Each row is a point on a landscape with many valleys, with its height.
From any point a ball rolls to the lowest of the 2 points nearest to it. It stops when none of these is lower. Distance is the straight distance between rows; heights are no part of it.
z912: [181  98  85 124 143 131 114 199 188 107 141 147 131 154 151 138 158 114
  85 160 115 187  74 141 136  88 127 149 171 124  72 102 138 169 113 157
 172  74 124 126  98 173 173]  (h 209)
z646: [128 162 126 134  93 115 140 137 145 135  68 138 106 158  97 177  97 120
 117 101 118 119 102 137  85 120 163 145 146  99 154 121 115 127 157 143
 167 146 151 141  96 155 136]  (h 433)
z738: [147 149 154 140 140 176 139  60 122  78 118 138 105 125 118  61 119 104
 137  94 143 105 158 124 153 103  99  72 121 153  81 124 162  96 107 131
 147 141 161 133 134  99 165]  (h 399)
z746: [103 127 117 141 118 148 127  81  95 178 151 169 130 100 153 118 128 136
 167 173 150 158 176 131 205 173 181 131 118  66 192 135 181 108  90  92
 102 131  86 127 139  79  81]  (h 484)
z582: [148 124 114 101 147 147 133 149 174 109  87 124  95 157 144 153 164  89
  92  95 106 174  75 151 168 103 111 128 172 136  90 136 150 158 124 172
 192  81 139 136 125 145 204]  (h 268)
z834: [137  80  97  70  92 138 152 241 172  90 140 102 173 153 183 166 195 120
  72 136  96 205 127 124 138  71 131 170 134 166 100 101 120 196 123 122
 174  93  91 153 119 147 125]  (h 709)
z31: [107 157 174 146 131  61 111  97 104 149 150 175 152  72 115  69  71 169
 111 122 131 156 109 115 128 127 103  81 171 116 168 139 126  63 140 141
 108 196 176 118 185  99 117]  (h 646)
z24: [154 149 125  98 113 184 143 127  92  84  89  84  98 130 136 114 150  82
 155  67 159 105 169  94 149 130 146 120 107 159 130  94 160 117 101 150
 137 107 135 121 115  88 159]  (h 667)
z209: [ 98 127 115  68 114 158 136  76 159  91  61 137  81 157 115  85 141  76
  80 102 120 139 127 109 193 129 125  94 105 108 107 114 133 120 114 122
 177 130 140 136 131 128 184]  (h 393)
z540: [199 113  95 130 166 102  74 174 159 113 135 100 122 153 147 144 179 125
  81 122  94 164  73 182  56  92 141 147 177 158  45 126  97 148 164 159
 190 116 142 166 140 152 158]  (h 609)
z690: [123 138 139 127 138 133 125 181  88 159 117 121 113 154 111 122 148  77
 166 120 188 104 193 117 176 132 151  75 126 140 134 135 169 167 128  98
  98 124  83 135 185 104 122]  (h 379)
z324: [124 128 122 152 120 112 154  96 148 146 109 141  86 134 104  96 158 114
  86 116 113 175  61 115 140 144  99 102 128 126 142 125 139 134 113 149
 158 110 197 113 179 166 186]  (h 324)
z263: [204 126 101 136 176 122  98 161 162 113 112  81  96 140 149 152 146  98
 116 112 120 110 104 145  97  65 144 137 187 134  73 120 135 148 143 191
 159  94 110 150 124 149 171]  (h 588)
z801: [ 87 112 110  96 104  96  94 122 103 143 149 108 154 154 149 147 139 110
 111 174 147  86 134 181  40 139 139 115 103  99 125 178 114 155 102  85
 135 143  95 151 179 175 104]  (h 301)
z914: [177 104  99 100 133 109  77 212 125 124 112  88 136 170 172 158 181  59
 107 137 135 116 108 129  77  82 131 112 156 130  74 135 126 149 151 159
 161  99  96 159 179 175 175]  (h 566)
z943: [148 152 180 193 117  96  72  77 121 166 177 139 159  65 149 143  83 168
 159 159 109  95 146 118  86 135 161 147 156 102 144 170 136  51 119 142
  95 144 130  91 114 140  78]  (h 509)
z418: [118 165 145 107 126 170 158  70 136  81  92 161 122 107 100 109  93 147
 113  75  89 126 126 134 157 106 118 124 110 187 108 114 136 121 149 123
 167 148 195 166  73 112 139]  (h 384)
z928: [135 114 108 133 103 118  93 108 113 126 167 133 175 124 167 161  88 117
  95 199 154 116 132 157  42 135 170 159 111  74 119 164 112 126 110  91
 135 129  71 144 108 184  92]  (h 339)
z824: [ 98 124 129 155 116 128  92  98 107 168 154 123 163 104 147 137 156 171
 184 189 137 126 168 143 100 159 116 154 142  91 161 145 142 110 103 125
  72 160  89 107 132  99  65]  (h 372)
z802: [150  65 150 161 148 110 107 134 172 129 210 159 208 130 181 147 121 134
 137 173 100 148 102 120 114 118 112 168 120 102  94 142 126 135 131 111
 113 109 110 150  89 156  91]  (h 300)
z755: [104 133 118  97 196 146 132 143 106 102 112  99  92 134 151 146 155 101
 104  96 113 109  88 121 153 168  69 139  93 165  89 132 120 149 158 166
 131  95 136  95 119 117 184]  (h 558)
z617: [ 68 110 110  80 105 125 167 147 154 137 146 133 146 177 126 146  80 152
 130 147 131 149 140 152 149  91 121 124 133  88 141 112 140 135 127  95
 134 168 101 109 107 128 113]  (h 275)
z332: [137 129  97 104  82 176 166 115 126 102  86 132 127 127  99 109  99 123
 127  98 162 154 170 122 193 127 175 115 104 137 157  89 146 125 108  86
 132 134 102 133  84 108 134]  (h 297)
z169: [112 175 107 157  83 158 126  55  92 142 150 183 102 120 114  95  79 170
 185 162 146 110 204 107 204 155 206  91 131 117 192 125 157  52  90  99
 129  90 138 129 134  77 107]  (h 385)
z881: [154 134 129 134 156 181 158  93 121 116 111 149  87 149 119 109 152  73
 132 124 169 148 134 110 171 106 109  67 111 168  88 134 160 139 108 126
 147 127 153 150 167 123 188]  (h 358)
z767: [178  96  94 158 130 130 106 137 144 147 136  91 150 132 125 158 148 135
 106 172 134 178 107 130  51 120 147 159 140 133 120 101 101 133 147 132
 138 127 103 167 110 163 122]  (h 645)
z403: [109 136 126 137 158 117 121  95  85 150 130 114 113 102 157  99 178  92
 135 134 151 130 132 129 139 168  76  79 116  93 163 135 185 133 121 138
 107 137 136 127 182  77 113]  (h 454)
z918: [174 149 120 132 127 167 134 108 141 118  53  80  74 129  97 115 157  88
 134  70 142 131 136  93 150 124 165 140 151 159 128  90 151 115 114 163
 152  99 111 133 115 117 188]  (h 640)
z889: [142  99 125  83 146 133 119 234 122 105 106  77 136 151 161 161 196  85
 118 102  97 117 115 136 145  97 101 135 108 151  67 156 105 167 158 150
 131  85 101 130 179 152 170]  (h 544)
z343: [153 124 126 139 148 159 162 162 173  89 117 135 122 116 113 159 118 130
  68 122 117 137  95 143 144 126 132 167 134 135 114 113 115 169 129 148
 148  79 120 153  49 156 141]  (h 288)
z895: [107 133 122 138  87 144 119 106  95 159 148 178 136 130 108 126  99 165
 189 162 171 131 212 135 203 154 209 120 138 100 204 132 134  78  77  80
 102 117  93 118 163  68  81]  (h 443)
z823: [128 193 171 136 124 104 125 101 110  87 112 160 134  72 113  94  81 135
 128  86 113 100 104  86 110 132 114 138 126 124 159 113 138 118 139 162
 124 146 204 109  97 118 114]  (h 335)
z45: [ 97 131 126 105  93 114 160 116 139 166 144 181 115 171  90 110 125 120
 133 141 158 162 139 108 168 123 131  82 137  89 204 130 142  82  84  97
 122 156 159 138 173 117 130]  (h 512)
z60: [112 153 134 124 137 155 180 114 161 111 100 169 130 126  96 167 100 132
  96 119  93 155  92 142 181 111 118 138 129 144 119 122 132 156 162 116
 168 120 168 172  78 149 140]  (h 340)
z159: [145 154 126 161 133 130 112 128 103 142 108  86  93 117 104 137 153 120
 151 162 156 139 139 123  83 141 133 115 150 101 133 115 126 132 131 156
 116 137 123 107 183 120 126]  (h 612)
z901: [161 124 113 110 183 147 135 205 151  69 141 118 112 123 141 148 163 122
  68 115 102 107 100 153 140 127 135 196 126 139  79 103  91 162 132 183
 141  61  97 126  68 139 159]  (h 235)
z691: [176 117 122 101 153 135 105 200  93 102 128  87 145 125 157 142 178  95
 139 123 123  84 131 151 121 101 124 172 101 138  61 156 121 180 176 149
  86 101  77 141 139 147 152]  (h 523)
z939: [180  84 136 156  99 133 134  97 135 168 168 160 173 130 155 187  82 138
 161 166 161 158 131  87 128 105 165 153 133  95 158 138 119  42 113 122
 101 129  94 110  96 133 122]  (h 100)
z412: [134 153 149 101 188 149 158 157  71 110 134 103 107 120 145 151 176  90
 124 122 146 120 133 137 159 130  90 148  83 183  72 147 147 165 158 142
  99 111 126 114 165 101 193]  (h 584)
z340: [111 175 128 148 142 120 136  40 128 134  93 145  47 110  96  72 110 121
 107 138 146 116 126 103 141 136 132  69 132  99 157 124 162 111  88 151
 130 128 168 126 144 112 152]  (h 413)
z953: [130  88 153 182 143 135 110  99 137 161 184 144 163  97 145 121 120 140
 153 172 117 157 126 126 128 151 131 159 122  95 118 136 159 114 117 119
  94 128 111 116 126 146  96]  (h 336)
z930: [179 137 145 127 186 169 136 120  96  94 169  95 113 109 129 121 151 134
 139 110 138 122 132 123 141 103 109 152 139 192  64 123 134 153 146 164
 114 114 132 137 103 116 169]  (h 608)
z701: [130  93 121  83 111 116 108 243 141 118 143  99 144 146 163 161 194  86
  73 147 132 186 123  92 126 127 145 161 118 170 103  98 141 189 122 129
 142  72 126 124 155 186 155]  (h 693)
z277: [114 154 133 114  76 102 137 139 120 175 127 167 116 165  79 130  69 157
 132 139 165 120 161 129 155 108 189 112 157  62 203 145 110  71 113  96
 103 164 106 119 137 117 112]  (h 480)
z780: [ 73 159 183 156 118 104 157 142  94 140 105 157  94 155  89 111 119 138
 140  90 116  64 130 131 116 152  94  77 112 111 149 149 128 133 124 154
 117 140 160 124 155 114 124]  (h 308)
z728: [103 142 144 142 133  93 122 114 129 152 178 173 153 128 110 103  63 170
 137 128 102 153 113 115 132 109 101  92 135  96 130 140 141  74 149 119
  90 197 161 111 140 120 108]  (h 631)
z485: [144 142 108 157  99 103 105 107 133 146 145 181 167 128 157 180  42 134
  85 199 129 120 103 111  47 103 184 139 129  77 137 153  94  83 140 105
 149 143  96 150  93 205 103]  (h 380)
z270: [149  93 114  81 124 155 134 170 133 109 153 123 184 125 172 150 133 105
 167 134 163 158 175 116 164  90 145 128  87 149 119 121 175 174 103  87
  79 129  81 146 101  99 101]  (h 391)
z127: [ 94  91 140  79 113 139 169  89 151  85 127 151 159  88 144 100 101 143
 111 114  97 134 117 162 177  97  88 128  80 120 130 135 155 146 111  97
 119 138 157 138 102 119 115]  (h 603)
z961: [128  98 113 113 110  91  74 204 178 136 130 120 126 159 125 129 159  66
  85 156 162 136 131 144  99 136 167 149 154  98 117 111 113 152  94 102
 180  98 107  95 177 190 145]  (h 302)
z577: [136 152 132 145 146 131 130  55 157 122  79 144  75  97  89  89 122 125
  85 114 120 172  89 110 114 139 117 112 136 134 135  99 138 116 102 160
 154 128 184 130 137 123 165]  (h 369)
z892: [156 129 116 136 136 141 130 135 133 101 107 101 116 130 111 116 136 152
 128  62  92 104  93 125  98 137 107 164 158 167  93 106 100 120 168 176
 142 136 135 131  68 136 151]  (h 578)
z790: [147 163 140 138 191 120 150 128 168 119 122 151 114 132 108 172 122 124
 107 126  96 139  67 159 143  96  86 137 168 152  91 157 106 158 180 144
 160 100 182 150 131 157 176]  (h 382)
z153: [104 117 149 111 120 126 137 112 165 126 122 158 135 129 102  96 160  76
 141 107 148 127 135 122 173 151 108 104  97  99 173 134 149 122  78  93
 112 124 155 138 163 122 127]  (h 538)
z72: [ 75 154 145 162 130 134 128  95  91 186 154 192  96  97 116 106 128 178
 166 178 109 122 150 121 189 179 176 148 132  52 188 153 157 127  98 114
  95 127 114 155 125  96  64]  (h 516)
z544: [186 122 113 163 176  94  98 150 161 123 124 101 107 117 130 108 128 108
 111 114 132 129  84 145  85 116 116 122 156 113  99 117 138 136 122 174
 135  98 153 114 147 143 165]  (h 607)
z276: [ 93 105 157 120  81 117 152 123 130 137 121 150 169 103 119 150 128 145
 147 140 138 125 130 144  97 140 111 167 106 100 203 128 121 120  86 127
 102 139 157 113 133 122  95]  (h 531)
z760: [151 130 118 121 116 104  96 165 195 135  96 113 115 147  93 130 131  78
 107 126 172 147 135 125 103 128 163 129 163  82 160 103 115 114  87 120
 139 120 105 105 151 147 147]  (h 343)
z757: [ 63 112 102  86  90  84 112 173 117 169 123 113 110 147 136 133 196 129
 149 172 139 107 149 146 105 165 140 141 114  66 191 143  96 159 106 105
 109 139  91 114 200 109  71]  (h 104)
z810: [148 166 134 139 108 167 146 102 135 109  61  93  83 141 107 116 151 137
 139  23  86 117 111 123 125 145 135 148 145 182 113 117 138  91 153 161
 166 135 144 137  77  97 160]  (h 606)
z900: [122 111 135 120 172  97 147 116 127 139 137 117 166 120 122 142 146 148
 151 106 113 101  91 139 130 136  52 126 104 195 124 145  86 167 190 105
  89 122 159 166 123 120 130]  (h 537)
z106: [151 140 106 117 115 154 125 174 112 106 111  80 128 148 124 151 128 117
 145 128 142  93 153 138 124 107 147 141 133 131  77 141 121 173 163 123
 117 125  78 121  96 158 136]  (h 498)
z84: [158  91 135 100 137 138 143 110 169  62 152 133 151  90 141  85 112 121
  81 103 115 152 100 141 150  98 107 152 124  93 125  92 146 105  92 145
 139 123 139 144  84 128 139]  (h 621)
z114: [105 115 110 130 141 128  91 132 165 151  51  76  99 140 109 150 178 108
 108  83 102 151 100 109 113 179 112 124 142 137 164 101 107  78 108 171
 166 108 137 122 155 118 148]  (h 436)
z632: [117 148 186 149  95 116 129 109 108 130 113 166 167  85 122 110 134 146
 169  84 125  87 153 153 106 145 113 138 104 115 185 166 155 102  78 134
  67 151 174 118 133  88  99]  (h 555)
z641: [ 64 110 124 129 146 100 102 185 107 162 130  91 110 169 132 130 194 124
 135 157 122 107 123 137  70 176  81 111  98 133 102 138 107 164 143 141
 114 129 111  95 201 133 122]  (h 218)
z730: [ 91 160 131 141  87 119 139 124  98 157 155 111 119 132 101 115  77 189
 161 142 121  93 174 142 125 119 155 116 122  92 163 146 139  92 122 104
  82 163 116 106 109 113  81]  (h 445)
z36: [166 129 134 188 143  78 109 147 108 143 118  85 114 127 125 118 153 112
 114 127 135 142 104 152  50 143 102  81 150 104 123 136 107 128 150 156
 139 140 142 108 208 125 136]  (h 628)
z337: [181 101 120 117  97 135 113 140 121 151 153 120 165 156 157 190  90 106
 133 168 197 167 167 107 106  92 197 141 145 108 145 132 114 110 120  91
 128 151  57 126 120 144 124]  (h 187)
z957: [ 99 108 113  97  95 120  97 179 131 135  75 101 116 125 109 150 170  91
 137 132 156 113 158 114 132 182 156 152 117  98 177 109  81 156 103 119
 115 116  80  94 170 132  97]  (h 194)
z212: [ 92 143  97 100 152 159 169 167 137 137  99 108 107 157  97 176 153 148
 111 137 111 138 119 144 141 140 107 176  99 190  86 119  92 172 182 116
 117 128  81 116  97 132 167]  (h 526)
z29: [ 87 108 123 101 112 103  85 201 137 132 143 110 133 168 145 134 187  78
 114 155 139 110 139 146  68 152 136 139 105 109  98 142 109 164 116 107
 145 123 112 100 210 178 126]  (h 261)
z27: [101 170 182 168 132 123 150 134 109 126 135 164 128 157  98 123  80 146
 159 109 106  59 130 122 125  89  86  73 158 140 102 155 148 119 158 147
 131 157 151 127 118 138 127]  (h 349)
z556: [172 108 120 132 148 137  85 164 127 162 133  79 143 133 133 160 146 105
 118 194 152 191 138  82  97  99 162 146 156 159  92  96 158 155 146 144
 109 105  91 160 138 176 150]  (h 662)
z314: [114 100 118  87  73 137 149 159 114 148 120 123 154 168 132 164  84 126
 120 153 184 151 176 143 124 103 184 154 143 110 164 108 106 143 125  82
 147 169  55 101 117 127 110]  (h 244)
z410: [ 77 142 130 133 131 133 113  49  87 164 143 190 121  75 149  48 151 167
 149 136 113 131 141 143 149 182 102 110  98 109 147 159 165 126 106 108
  85 191 151 135 148  67  77]  (h 596)
z623: [ 99 151 158 107 109  96 138 122 130 122 164 161 189 116 159 151  52 175
 156 123 120  95 143 147  75  79 125 155 107 118 146 149 123  96 139 103
  96 187 149 103  93 106  77]  (h 240)
z696: [109 175 149 166  98 143 102 108 104 154 159  95 114 109 123 114 129 151
 178 174 132  84 201 138 110 164 178 147 144  90 142 151 147 118 109 117
  95 140  87  85 122 126  70]  (h 410)
z81: [187  86 138 123 139 179 134 145 155  97 176 121 153 151 135 158 121 139
 151 134 110 185 148 120 144  50 162 149 157 132  69 107 127 117 114 148
 145 134  96 159  93 134 127]  (h 323)
z419: [142 122 136 108 133 140 107 177 111 144 128 132 133 138 100 139 126  86
 153 135 192 108 192 122 191 139 186 132 134 156 125 132 130 199 147  69
 100 124  65 121 142 137  99]  (h 333)
z481: [ 59 124 173 151 135  82 132 165  92 143 129 132 112 160 143 129 137 142
 138 100 107  62 119 165  66 162  78  96  96 129 110 174 112 171 142 145
 112 148 140  92 165 116 108]  (h 264)
z794: [152 188 135 152 119 118 149  94 150 113  97 169 114 115 110 139  64 116
 129 113 140 122 110  92 128 110 156 128 135  97 175 109 158 118 116 144
 129 122 178 127  76 139 136]  (h 386)
z629: [133 113  96 127 119  87  85 173 185 152  76  88 121 158 118 159 145  97
  81  93 114 126  89 152  83 144 131 111 146 100 163 122 108  83 119 141
 170 114 136 125 142 157 155]  (h 388)
z893: [150 185 177 129 103 111 129 120 109  90 162 159 179  96 140 122  46 166
 149  84 105  99 137 101 104  82 132 144 146 153 140 127 130  92 154 141
 127 182 188 110  71 116  95]  (h 285)
z151: [140  88 144 139 109 110 129 146 147 115 134 138 176  87 127 146 123 140
 105 132 127 122  99 136  75 142 111 176 113 116 182 111 108 123 104 153
 108 112 156 144  82 153 104]  (h 511)
z561: [140 112 131 158 125 156 145 126 110 158 147 149 143 142  95 159 104 128
 189 159 163 133 170 127 171 145 187 133 106 139 142 134 120 146 136  72
 104 110 109 143 128 136  96]  (h 269)
z184: [120  95 108  89 122 101 119 138 137 128 153  95 185 129 169 137 140 140
 158 142 142 123 143 154  49 103 102 161 100 108 134 124 108 121 139  97
  90 173 104 108 148  97  86]  (h 160)
z335: [ 70 121 156  96 128 105 147  75 102 108 117 143 144  63 141  70  87 161
 129  79  95  75 111 151 160 123  77 108 103 159 128 143 151 142 160 120
 108 156 169 126 122 108 106]  (h 583)
z680: [121 105 124 124 114 105 112 134 116 103 132  85 142  87 133  94 111 185
 130  89 117 126 110 150  67 155  96 150 143 159 109 105  93 134 145 158
 105 154 135  91 106 112 112]  (h 551)
z920: [205 127 116 139 147 148 141  74 158  87 147 124 107  86 128  77 112 146
 103  92 106 139 105 101 130  92 145 159 163 143 120  82 144  97 101 177
 146 119 129 154  56 129 145]  (h 641)
z539: [124  85 121  96 107 107 111 170 119 156 163 137 155 183 134 172 122 107
 109 183 150 144 151 136 180 103 168 125 160 134 109 161 100 236 165  58
 146 127  58 130 146 184  99]  (h 420)
z201: [ 80 119 140 121 102 113 102  99 135 129  56  97 117 105  95 121 161 163
  99 101  93 138 103 121 126 169  83 102 147 119 193 108  97  57  93 177
 145 133 163 115 174 100 137]  (h 485)
z148: [118  92 116  86 213 124 113 183 140 100 130  96 124 154 186 146 162 139
 109  58  64 131  68 118 134 157  73 152  93 209  73 140  52 139 152 169
 141  99 140 100 143 106 162]  (h 592)
z857: [101 113 105 137 130 114 138 169 138 149 144 155 140 170 129 158 133 114
  98 202 151 123 114 124 104 167 139 175 122 111 107 126  88 207 166  94
 135 107  77 122 112 189 118]  (h 465)
z994: [ 73 157 141 123 150 130 130  52  86 122 111 128  61  93 121  68 156 117
 107 124 138  83 141 120 150 182  88  74 102 115 155 133 142 115 109 145
 128 133 163 133 154  83 122]  (h 458)
z906: [168  90 113 150 148 116 105 172 175 125 198 142 172 154 180 154 141 101
 114 205 136 184 105 117 132  98 128 149 156 101  79 132 146 176 125 117
 142  76 103 129 119 185 136]  (h 258)
z414: [152 174 153 184 150 142 150  97  79 121 168  93 137 107 126  84 115 154
 198 101 124  64 168 128 141 142 106 100 133 204 107 139 127 117 180 103
 111 127 148 123 123  92 102]  (h 434)
z365: [149 108 107  82 133 176 148 133 139 100 123 129 124 156 149 149 178  92
 119 109 130 192 105 112 167  92  98 114 135 162  89 122 151 165 121 147
 165 126 147 158 122 140 180]  (h 312)
z177: [187  99 149 170 129 172 164 130 177 112 136 150 138 143 112 169  81 122
 140 143 129 164 140 109 152  86 200 166 148 116  98 108 105 116 119 113
 168 110  93 153  94 156 123]  (h 272)
z744: [138 182 133 199 120 149 145  80  79 163 147  89  93 128 102 111  97 168
 188 148 121  93 171 108 145 131 149  74 159 153 145 128 154  78 148 120
 130 118 139 124 129 111 109]  (h 377)
z771: [161 143 170 197 138 122 109  68  96 148 179 122 155  65 133 111  97 163
 187 123 107  81 138 107 130 150 134 144 149 160 121 156 136  96 158 132
  92 120 147 125  99 130  91]  (h 476)
z703: [145 115 109 124 142 110 103 185 140 158 139  93 127 123 138 137 171  79
 100 170 157 189 120 103 128 125 129 123 139 139 119 106 176 171 128 135
 123  92 132 126 183 176 158]  (h 677)
z750: [110 159 157 140 102 125 118  60 111 140 125 193 147  78 124  91 136 157
 147 141 141 128 146 140 146 151 111 121 124  82 196 150 157  66  70 124
  76 167 163 121 150  74 103]  (h 574)
z346: [137 107 116  92 114 100 140 151 153 103 171 127 200 132 181 149  76 171
 101 143 128 127 125 172  55  74 107 171 116  94 121 133  98 108 143 105
 112 165 104 106  81 117  98]  (h 200)
z302: [177 141  96 183 135  74  85 101 170 164 136 152 141 112 152 154  48 151
 115 181 116 136  86 118  41  88 165 139 161  91 126 129 105  73 134 140
 143 136 133 118 121 175 119]  (h 419)
z404: [135 124 133 138 155 175 148  88 109 120 148 155 142  95 127  99 135 119
 170 121 140 113 147 139 178 144 114 143  81 148 103 148 165 150 128 102
  82 120 133 134 106 113 128]  (h 587)
z610: [114  97 119 104 106 113  86 139 110 145 163 135 151 150 149 156  89  95
  98 194 168 121 158 147 123 129 197 137 139  89 107 158 116 182 122  68
 150 139  34 123 148 194  91]  (h 381)
z421: [ 87  99 127 142  94 100 142 154 121 161 137 110 107 150 122 112 206 109
 102 120 120 156 108 115 141 171  88  90 113 119 172 146 140 142  87 135
 138  99 166  93 207 152 156]  (h 265)
z706: [142 101 101 100 177 135  93 218 167 113 111  99 124 185 164 180 200 127
  89  72  54 145  75 155 119 130 111 152 132 189  62 145  72 133 149 172
 181  83 134 144 122 133 159]  (h 619)
z687: [165 185 110 150 104 175 150  84 135 112 118 117  97 121  95 114  89 124
 148 123 162 138 183  98 177 137 198 107 134 158 154  92 157 111 107  94
 146 100 129 128  79 112 125]  (h 230)
z713: [ 77 180 154  98  72 111 134  96  98 139 103 157  88 146  71  95 123 179
 144 148 156  87 188 112 177 135 157  98 172  78 227 127 131  60  56 132
 119 122 130 138 140  56 127]  (h 568)
z490: [ 85 102 131  88 164 104 168  86 113 125 117 147 136  74 145  98 132 161
 131  85 101  90  79 136 156 141  52 119  75 221 116 154 107 171 174 109
  88 136 159 133 132 104 141]  (h 560)
z938: [160 128 112 186 181  87 112 120 185 148 155 154 133 127 143 161  78 127
 118 189 117 147  74 122  81 111 131 143 155 107 103 118 118 149 157 132
 144 100 159 134 116 180 122]  (h 452)
z20: [108 124 109 122 141 140 154 165 147 155 117 126 103 166  98 162 150 102
 103 160 146 145 107 119 157 156 132 173 133 143 120 105 101 181 163 113
 149 103  96 119 136 172 166]  (h 496)
z536: [162 139 113 140  95 136 126 126 111 119 108 109 142 151 113 157 107 124
 155 116 130  93 126 146  57 105 147 130 130 113 115 151  91 127 154 116
 135 158 131 148 111 162 125]  (h 467)
z866: [ 59 146 143  96  80 105 137 101 102 125  73 135  89 131  86 116 156 167
 136 131 116 108 134 116 164 158 113  96 129  73 215 117 108  77  78 154
 126 128 150 127 177  76 124]  (h 530)
z43: [148 168 101 167 126 155 134  70  93 156 136 130  78 122 122 109  90 120
 178 157 173 125 176  86 187 136 186  80 144 127 158 127 182 109 110 114
 122 104 116 114 127 107 125]  (h 309)
z651: [160 120 132 179 106 150 155 100 128 143 141 163 146 127 109 168  63 149
 182 151 127 148 147  99 149 115 185 135 119 111 134 113 113  75 140  99
 128 123 124 132  99 133  99]  (h 190)
z207: [ 56 102 114  91 119  92 133 159 130 144 115  91 121 138 138 124 163 142
 164 134 115 121 141 144  84 145  99 125  88 109 155 117 114 147 126 115
 103 150 116  85 192  87  85]  (h 165)
z457: [139 131 141 117 180 120 141 103 134  95 157 149 170  84 136 123  89 175
 129 108  94 119  87 123 156 109  77 148 154 184  88 127  96 150 198 127
 114 133 156 167  64 127 116]  (h 510)
z42: [165  94 139 132 174 185 141  75 108  98 183 128 137  96 159 124 115 132
 136 145 131 149 129 107 170 106 119 149 115 162  72 123 160 136 124 142
 117 104 122 148  77 131 141]  (h 610)
z927: [192 106  83 152 140 108  84 127 163 120 142 141 153 151 151 149 137 146
  69 150  96 166  74 164  17 102 163 171 164 147  73 114  97 125 154 137
 195 128 106 206  77 164 121]  (h 627)
z19: [182 144 121 120  97 154 143  67 114  75 159 117 136  67 147  58 116 160
 134  81 121 110 129  87 131 126 123 151 142 172 156  96 124  78 112 148
 117 146 162 140  47  97 105]  (h 661)
z674: [109 118  88  95  95 149 157 117 152 127  74 147 104 152 103 114 127 102
  98 105 136 176 108 103 178 151 128 117 118 105 153  90 134 124 118 114
 151 147 115 125 110 130 153]  (h 350)
z336: [115 107 119  88 135 172 132 105 138 104 101 149 126  99 132  74 179  69
 144 105 157 105 152 120 187 160 112 126  57 142 128 130 150 132  97  94
  96 117 128 142 146 105 134]  (h 562)
z798: [ 78 125 188 134 137 117 153  52  86 121 115 178  88 119 148  41 151  96
  94 108 128  79 148 150 148 145  73  46  71 126 134 157 140 113 118 121
 159 153 174 153 192  80 128]  (h 483)
z489: [182 108 116  91 121 171 139 151 122 103 149  86 167 135 139 144 118 139
 156 111 142 174 171 131 135  57 149 132 119 151 109  99 156  99 114 118
 118 157 108 150 110  96 129]  (h 357)
z272: [ 96 108 139 108 104  88 107 124 120 120  86  98 148  80 128 103 133 171
 126  70 110 120 110 136  89 157  69 112 135 149 175 122  86  77 111 157
 103 162 153  91 154  79 116]  (h 522)
z776: [ 97 157 117 152 130 132 138 122  70 155  97  64  83 123  88 140 164 155
 161 150 128  78 148 142  94 161 119 123 134 140 139 127  80 142 171 146
 123 124 116 125 164 119 114]  (h 585)
z624: [100 159 136 118 100 145 151 131  92  96  86  82 103 131 129 108 144 116
 179  71 140  78 181 116 125 152 120 106  85 141 150 112 135 111 101 137
 120 122 135  85 144  62 125]  (h 692)
z977: [147 161 170 130 116 148 136  68 112  68 143 159 148  93 125  58  75 149
 145  63 109  97 148 122 159  93 107  84 134 186  93 143 142  88 127 123
 136 158 192 146 101 100 136]  (h 423)
z391: [107 118 114 116 132 127 138 163 116 118 105  93 117 148 124 133 130 126
 126 102 122 110 113 148 144 138  89  98 112 116 106 138 143 159 148 145
 111 127 121 105 125 137 152]  (h 527)
z307: [111 171 125 186 161 134 141  84 123 169 148 172  89  94  95 134 105 146
 150 192 138 119 133  89 158 173 152 136 130 113 159 125 137 137 130 122
  88 107 123 130  99 138  86]  (h 554)
z899: [ 78 123 149 102 136 130 150  88 132 104  84 138  75 162 132  80 157  89
  73  80  96 111 115 118 170 142  71  40  67 132 111 147 111 109 119 123
 170 141 168 138 179 109 165]  (h 441)
z529: [104 109  93 135 105 109 124 177 160 144 101 142 131 173 118 149 148 152
  94 103  79 167  55 138  81 168  97 138 118 146 113 114 102 134 157 147
 158 142 170 113 104 161 144]  (h 665)
z954: [ 86 154 164 158 164 122 131  73 108 143 184 191 121 112 119  77  88 151
 147 126 104 129 129 129 164 150 110  87 114 108  98 161 170 122 138 110
 104 176 166 128 142 106  94]  (h 615)
z90: [107 146 147 151 134 116 144 141  76 171 135 116  91 146 128 102 139 103
 153 140 176 105 188 140 156 130 132  65 136  80 179 142 187 116 104 124
 115 134  84 132 190  73 116]  (h 417)
z922: [106 175 111 135 162 155 161 130  82 163 114  72  81 143  73 156 149 152
 131 139 133 109 147 137 136 148 120 139 122 191 106 129 111 144 188 125
 109 130 109 124 121 124 165]  (h 556)
z618: [169 106 126 153 162  89 115 116 150 109 162 162 172  90 152 123  70 151
 106 130 104 149  66 107 103 109 107 154 169 124 121  97 118 122 164 155
 142 136 156 151  67 148 114]  (h 481)
z512: [109 107 104 114 138 134 110 208 172 136  95 103 116 187 133 178 184 120
  83  88  82 166  81 137 117 169 126 146  95 170 103 140  86 147 126 140
 165  98 140 104 125 162 161]  (h 642)
z770: [116  79 107  95 104 129 140 166 175 111 138 110 191 154 151 164 105 156
 110 148 105 146 118 166  99  77 106 151 133 119 110 117 117 147 137 112
 145 133  95 136  76 142 116]  (h 237)

For each start below, name the point where the ball stops.
z42 | z912
z713 | z912
z536 | z184
z24 | z757
z866 | z757

Call two points neighbours if one is among the 2 nearest of the other. Go from one point of each pair to the other, from neighbour to neighbour, staying as low as possible. Name the highest point that can't be avoided.
z912, z184 | z943
z421, z928 | z994
z757, z184 | z207
z184, z687 | z798
z939, z184 | z617
